Points, in no order, along strands that fork, close into loops and pass close to each other.
(in the rows, 128 means zero)
Two points are linked if the straight distance between their rows is under 124. Some points are linked to none.
dabul: [119 100 140 122 137 129 149  86 136 140  72 141 115  76 138  70  88 120
  69  78 137 159 173 114 102 173  95]
kolov: [170 144 105 106 144 170 121 136  71 112 169 106 150 158 158 142 113 143
 198 145 106 117  83  98 147 128 105]
bupib: [135 111 110 162 107 124 157 129 134 126 116 141 173 137 135 169 103 129
 104 114 153 163 108  65 191 144 182]
pimik: [183 134 144  95  98 137 149 143 101 143 134 208 142 149 150 101 120 131
 160  98 152  98  39  95 149 146 130]
ronek: [132 175  69 112 151 141 132 130 138 134 137 160 105 124 167 143 119 100
 129 154 159 149 158 150 126 101 131]
pomas: [159 128 156 112 134 149 103 163  96 150 209 151 141 167 163 133 145 136
 127 114 134 119  53  78 152 126 133]
kab: [108 138 131 115  94 116 121 171 161 124 148 157  87 146 131 182 137 100
 112  94 157 135  45  40 163  86 182]
luk: [133 115  97 108 153 133 123 123 112 126  93  67 174 191 129 146  98 141
 174 134 109 112  76  75 152 158 119]
laluz: [147 108  88 182 138 102 111 102 138 125  48 129  82  73 180 153 139 120
  72 130 180 131 167 147 133 121 136]
vabu: [127  78  94  88 147 145  99  77 106 106  59  49 113 164 154 110  87 137
 149 131  88 105 127 112 122 176  89]
Veva: [153 115 143 154  97  84 109 141 125 111 114 120 153 157  64 203 163 182
 140 122 101 128  96 101 163 152 139]
Dufe: [126 143 100  92 174 142 124 150 146 154 181 111  71 121 166 101 129  89
  70 134 125 160 128 136 135 121 170]
bizuv: [127 127  90 112 163 118 134 121 130 114 146  88  74  66 130 130 170  90
 186 167 124 102 160 196  72 126 124]
dosud: [122  80 132 110 161 173 124 110 110  84  80  45 151 135 132  79 107  98
 193 154  83 101 140 119  87 115  91]
gevu: [137  83 183 121 126 124 159  89 147 124 112 131 141 163  59  90 109 126
 134  71 143 141  67 106 110 168 163]
tapeb: [132 120 158 119 132  99  88 155 108 137 158 125  97 113 141 104 204 148
 133 148 142 101 140 175  96  91 157]
linob: [118 141 103 136 140 152 152  66 119 153  62 163 154 148 157 107  70 105
  78 127 130 150 196 126 152 183  85]
bulav: [126 164  85 184 119 123 121 145 117 114 151  75 139 155 106 199 135 148
 149 173 108 129 157 156 141 133 133]
Det: [109 157 149 144 127 141 145 152 155 117 142 150 138 117  59 102 128 131
 151 128 112 137 128 154  97 120 136]
ragip: [159 138 176 125 135 145 113 168  83 154 183 177 124 153 156 104 198 156
 141 130 137 105  97 112 114 135 128]
Gefe: [138 154 105 158 110 128 140 137 146 103 179 147 138  95 123 165  99 120
 109 144 128 169 158 151 137 133 166]
gumag: [102 154 167 105 143 114 140  91 130 149 116 148 132 191  78 138 132 165
  82 125  99 106 121 124 148 170 132]
Fiva: [126 104 165 157 151 128 164 117 157 133 127 118 161 160  34  89 120 112
 146 114 120 148 108 103 109 184 145]
gumid: [122 152 176 160 146 138 155 163 135 160 197 144 127  95 107  78 169 106
 111  97 133 134 123 102 101 152 175]
bik: [126  98 127 142 138 122 107 173 140 136 203 130 104 121 153 174 213  64
 112 150 162 131 122 128 108  98 176]
Monuv: [143 102 181  87 107 147  89 126  98 130  98 148 122 135 109  64 105 112
 175 123 105 112 104 190 115 160  27]
Melo: [132 156  73 130 176 149 136 122 133 124 111 148  89 138 173 122 116 136
  95 144 138 125 185 131 125 156 159]
bave: [141  92 183  79 149 132  97 107 102 113  83  94 113 123 116  58 123  97
 161 122  96 102 139 162  93 158  52]
boveg: [ 97 152 134 116  74 137 145 151 161 145 153 167 107 117 156 145 137 110
 103 108 159 137  60 100 157  65 165]
Pufe: [119 136 164  87 150 164 137 111 111 162 129 122 171 166 126  68 124  91
 180 121 100 122 125 147 125 105  61]
gugo: [ 95 144 131 136 120 116 110 147 184 102 151 134  82 140 103 206 130 105
  62 115 144 155  61  58 187  81 180]
Sim: [132 118 146 141 121 149 159  99 139 119 112 169 134  70 136  73  84 124
 107 106 156 157 180 138 102 139 130]
kis: [136 120 135 153 138 112 103 142 131 125 160  84 143 124  98 119 159 165
 102 138 142 140 124 122 131 151 179]
Vavu: [161  94 176 171 101 135 120 176 111 105 208 146 135 114 119 122 165 127
 134 116 158 134  99  82 108 134 172]
ditu: [141 147 150 114 106 129 127 126 121 139 134 170 125 119 133 136 140 171
 137 118 136 104 143 137 107  85 111]
Kupi: [156 136  86  97 116 131 129 128  88 126 165 107 182 159 167 194 110 161
 178 130 121  79  81  91 167 128  92]
damo: [128  86 132  82  96 105 103  73 123 128  62 134 126 102 147 121  82 161
  79  91 111 119 117 129 153 154  76]
Pabu: [107 170 122 135 138 118 126 151 198  87 169 169  85 127 100 199 138  94
  94 143 140 143 102 115 147  95 180]
Gug: [126 123  78 175 143 121 125 109 127 138  61  91  81  92 166 147 129 106
 111 155 145 118 171 156 117 129  81]
maz: [ 66 153 162 186 109 136 123 161 160 144 179 142  88 106 111 124 191 119
  58 139 126 139 115 125 121 147 202]
Mefu: [148 103 114 145 143 105  97 145 122  70 152  62 152 109 104 155 129 165
 154 137 127 141 136 128 133 125 177]
Vaman: [166  79  91 153 116  85 152 155 126 103  99 104 160 119 128 194 116 158
 113 111 128 151 106  70 182 158 178]
beliv: [ 98 179 101 134 127 128 148 129 173 135 118 203  99 103 150 143 114 105
  82 133 151 132 156 136 148  76 138]
Gavu: [151 160  94 125  99 178 122 128  80 121 178  88 131 131 165 124 100 162
 201 156 100 120 113 141 109 129  97]
Zur: [131 118 147  88 106 151 133 140 111 157 103 154 163 161 115  73  82 108
 179 145  97 116  89 153 138 127  47]
vetaz: [150 115 142 167 124 142 137 160 145 108 140 118 170 131  52  88 121 118
 180 125 121 164 116 120  92 160 145]
pepo: [146 146  86 163 127 140 154 135 146 103 143 119 150 130 125 157  94 125
 105 145 138 183 128  97 157 150 186]
voda: [125 160 104 159  95 148 138 117  99 140 181  91 142 147 165 167 132 162
 158 167 128 126 156 155 134 123  96]
kir: [102 155 116 106  88 121 125 119 139 166 107 167 102 121 172 125 112 136
  86 124 141 148 105 119 153  85 135]
Bet: [119 140 152  86 167  98 100 155 150 144 129 112  67 117 139  72 172 126
 119 120 124 125 117 156  92  99 152]
Navar: [122 145 103 100 168 144 107  98 133  97  84 147 113 159 139 129  98 162
  95 143 101 112 177 118 134 175 121]
mapus: [121 128 162  95 102 149 139  96 143  87 131 170 156  95 101  83  89 129
 117  96 109 136 178 149 108 113 111]
kekov: [131 101 148 155  85 131 104 189 128 121 203 142 114 114 128 172 168  96
 108 126 157 155  94 101 129  97 173]
Rirak: [124 140 143 150 141 116 104 163 119 146 146 112 106 114  91 105 194 156
 178 154 118  95 120 180  84 115 136]
Mez: [ 92 153 192 188  96 132 163 170 149 174 168 150 134 112  77 111 168 132
  99 129 134 143 121 115 125 140 163]
bapus: [120 101  92  95 119  87 111  87 121 116  38 140 124 129 164 158  91 168
  79 113 120 116 140 122 175 124 114]
rane: [140 119 105  97 164  90 118 133 140 160 127 110  68  74 128  85 185  99
 157 123 120 114 154 187  72 119 119]
som: [138 123 121 149 125  94  97 137  95  94 139  65 151 159  89 199 152 179
 157 139  98 123 125 113 149 135 140]
dete: [125 142 118 151 143 122 119 140 120 103 116  95 116  97 103  96 158 139
 185 156 103  83 163 212  72 122 111]
fube: [166 134 173 153 153 150 152 163 113 128 211 126 155 124 123  98 150 106
 139 101 144 163 129 104 110 121 156]
ragok: [136 135  90 148 151 121 160 143 134 150 222 104 104 116 165 170 196  55
 163 166 149 134 143 146  99 117 157]
dilo: [101 142  79 160 128 136 135  93 109 165  82  59 120 106 175 137  98  91
 131 147 130 146 185 151 107 127  52]
Loni: [114 141  72  98 133 140  90 120 145 100 124  82 171 147 134 181  76 138
 135 137  90 149 114 140 189 129 114]
Vifel: [143  96 145 136 113  95 154 117 112 127  93 136 172 181  60 156 119 168
 153 120 106 119 102 130 135 178 136]
Pupig: [165 133 135  94 102 120 133 134 104 129 111 190 122 148 143 109 128 171
 144 106 131 113 101 131 120 142 122]
suded: [133  98 149  68 131 151 111 103 118 107 110 126 143 113 125  62  91 106
 133  98 120 124 174 134 100 124  58]
pek: [119 164  95 135 139 116 153 129 170  89 136 207 112 121 123 202 127  98
 106 138 142 136 145 133 163  71 161]
vufam: [135 117 131 106 108 118 134  69 118 159  66 155 125 116 158 107  75 122
  83 100 149 132 147 124 131 185  70]
Donid: [135 129  82  97  95 136 110 146 141 107  59 175 121 107 145 116  88 101
 152 134 137 119 148 132 125 122  90]
kiror: [149 108  87 146 117  88 118 109 124  92   7 141 104  85 176 178 102 144
 103 114 158 121 163 144 148 107 108]
fot: [149 133 165 135  77 107 136 163 147 121 150 184 133 102  94 115 137 151
 162 132 152 124 113 157  94  98 157]
matuv: [ 75 146 163 107 172 104 120 101 145 174 108 118 112 165 113 106 175 181
  72 122  99 108 150 131 127 129 147]
zos: [112 127  95 156 156 165 155  73 109 158  77 103 147 121 184 128  78 110
 107 138 134 124 209 140 143 144  66]
nug: [ 93 157 140 185 112 130 161 133 162 108 182 165 142  99 105 161 137 135
  99 134 154 137 180 158 124  77 152]
momes: [158  68 101  84 112 127 109 104  89  80  71  79 142 133 138 112  90 153
 184 130 137 101 122 123 128 143 111]
Fis: [127 108 113 101 153 171 103  87  98 102 115  37 122 146 160 117  94 144
 165 153  74 102 128 127  92 131  85]
Teg: [ 95 117 139 170 152 120 104 159 138 162 158  96 124 117 126 119 177 108
  71 138 141 155 137 102 139 139 185]
Riz: [137 142 145  90 121 135 155 148 111 166 178 177 146 143 178 102 120 118
 137  87 153 133  60  82 140  91 114]
Gunop: [119  96 143  82 154 140 131 118 113 143  89  65 175 147 132  70 109  61
 191 135 109 116 144 123 105 101  67]
bubo: [ 71 140 156 171 113 107 137 123 164 144 136 140 149 108 103 155 156 165
  89 127 134 129 179 164 144  60 120]
pudeg: [ 55 159 155 149 152  94 136 114 151 167  99 121 122 120 104 115 150 138
  98 130 111 115 169 160 132 100 132]
mifo: [142 111 166 105 108 105 163  81 110 157  99 160 148 205  70 131 116 132
 122 121 126  95  87 140 145 167 112]

A tip is a point with one link. Name the tips that can be reached along the links from each point below, in the order of the rows.
mifo | Kupi, Vaman, ragok
gugo | Navar
ditu | gevu, ragip
vufam | momes

A fork is a point with three links, a tip a point with one. Leave the first point through the second and follow the links. Name the first fork or tip that comes.
bave; Monuv | momes
Vaman; bupib | som
som; Veva | Vaman
momes; vabu | vufam
Mefu; kis | ragok
gevu; Fiva | ragip

A piece is two or more points that can be reached from each other along the links. Count, over all rows, the pieces, the separate loops (a circle has one, a figure eight two, a Y none), the forks (points with three links) and the tips (points with one).
pieces | 5
loops | 3
forks | 3
tips | 7
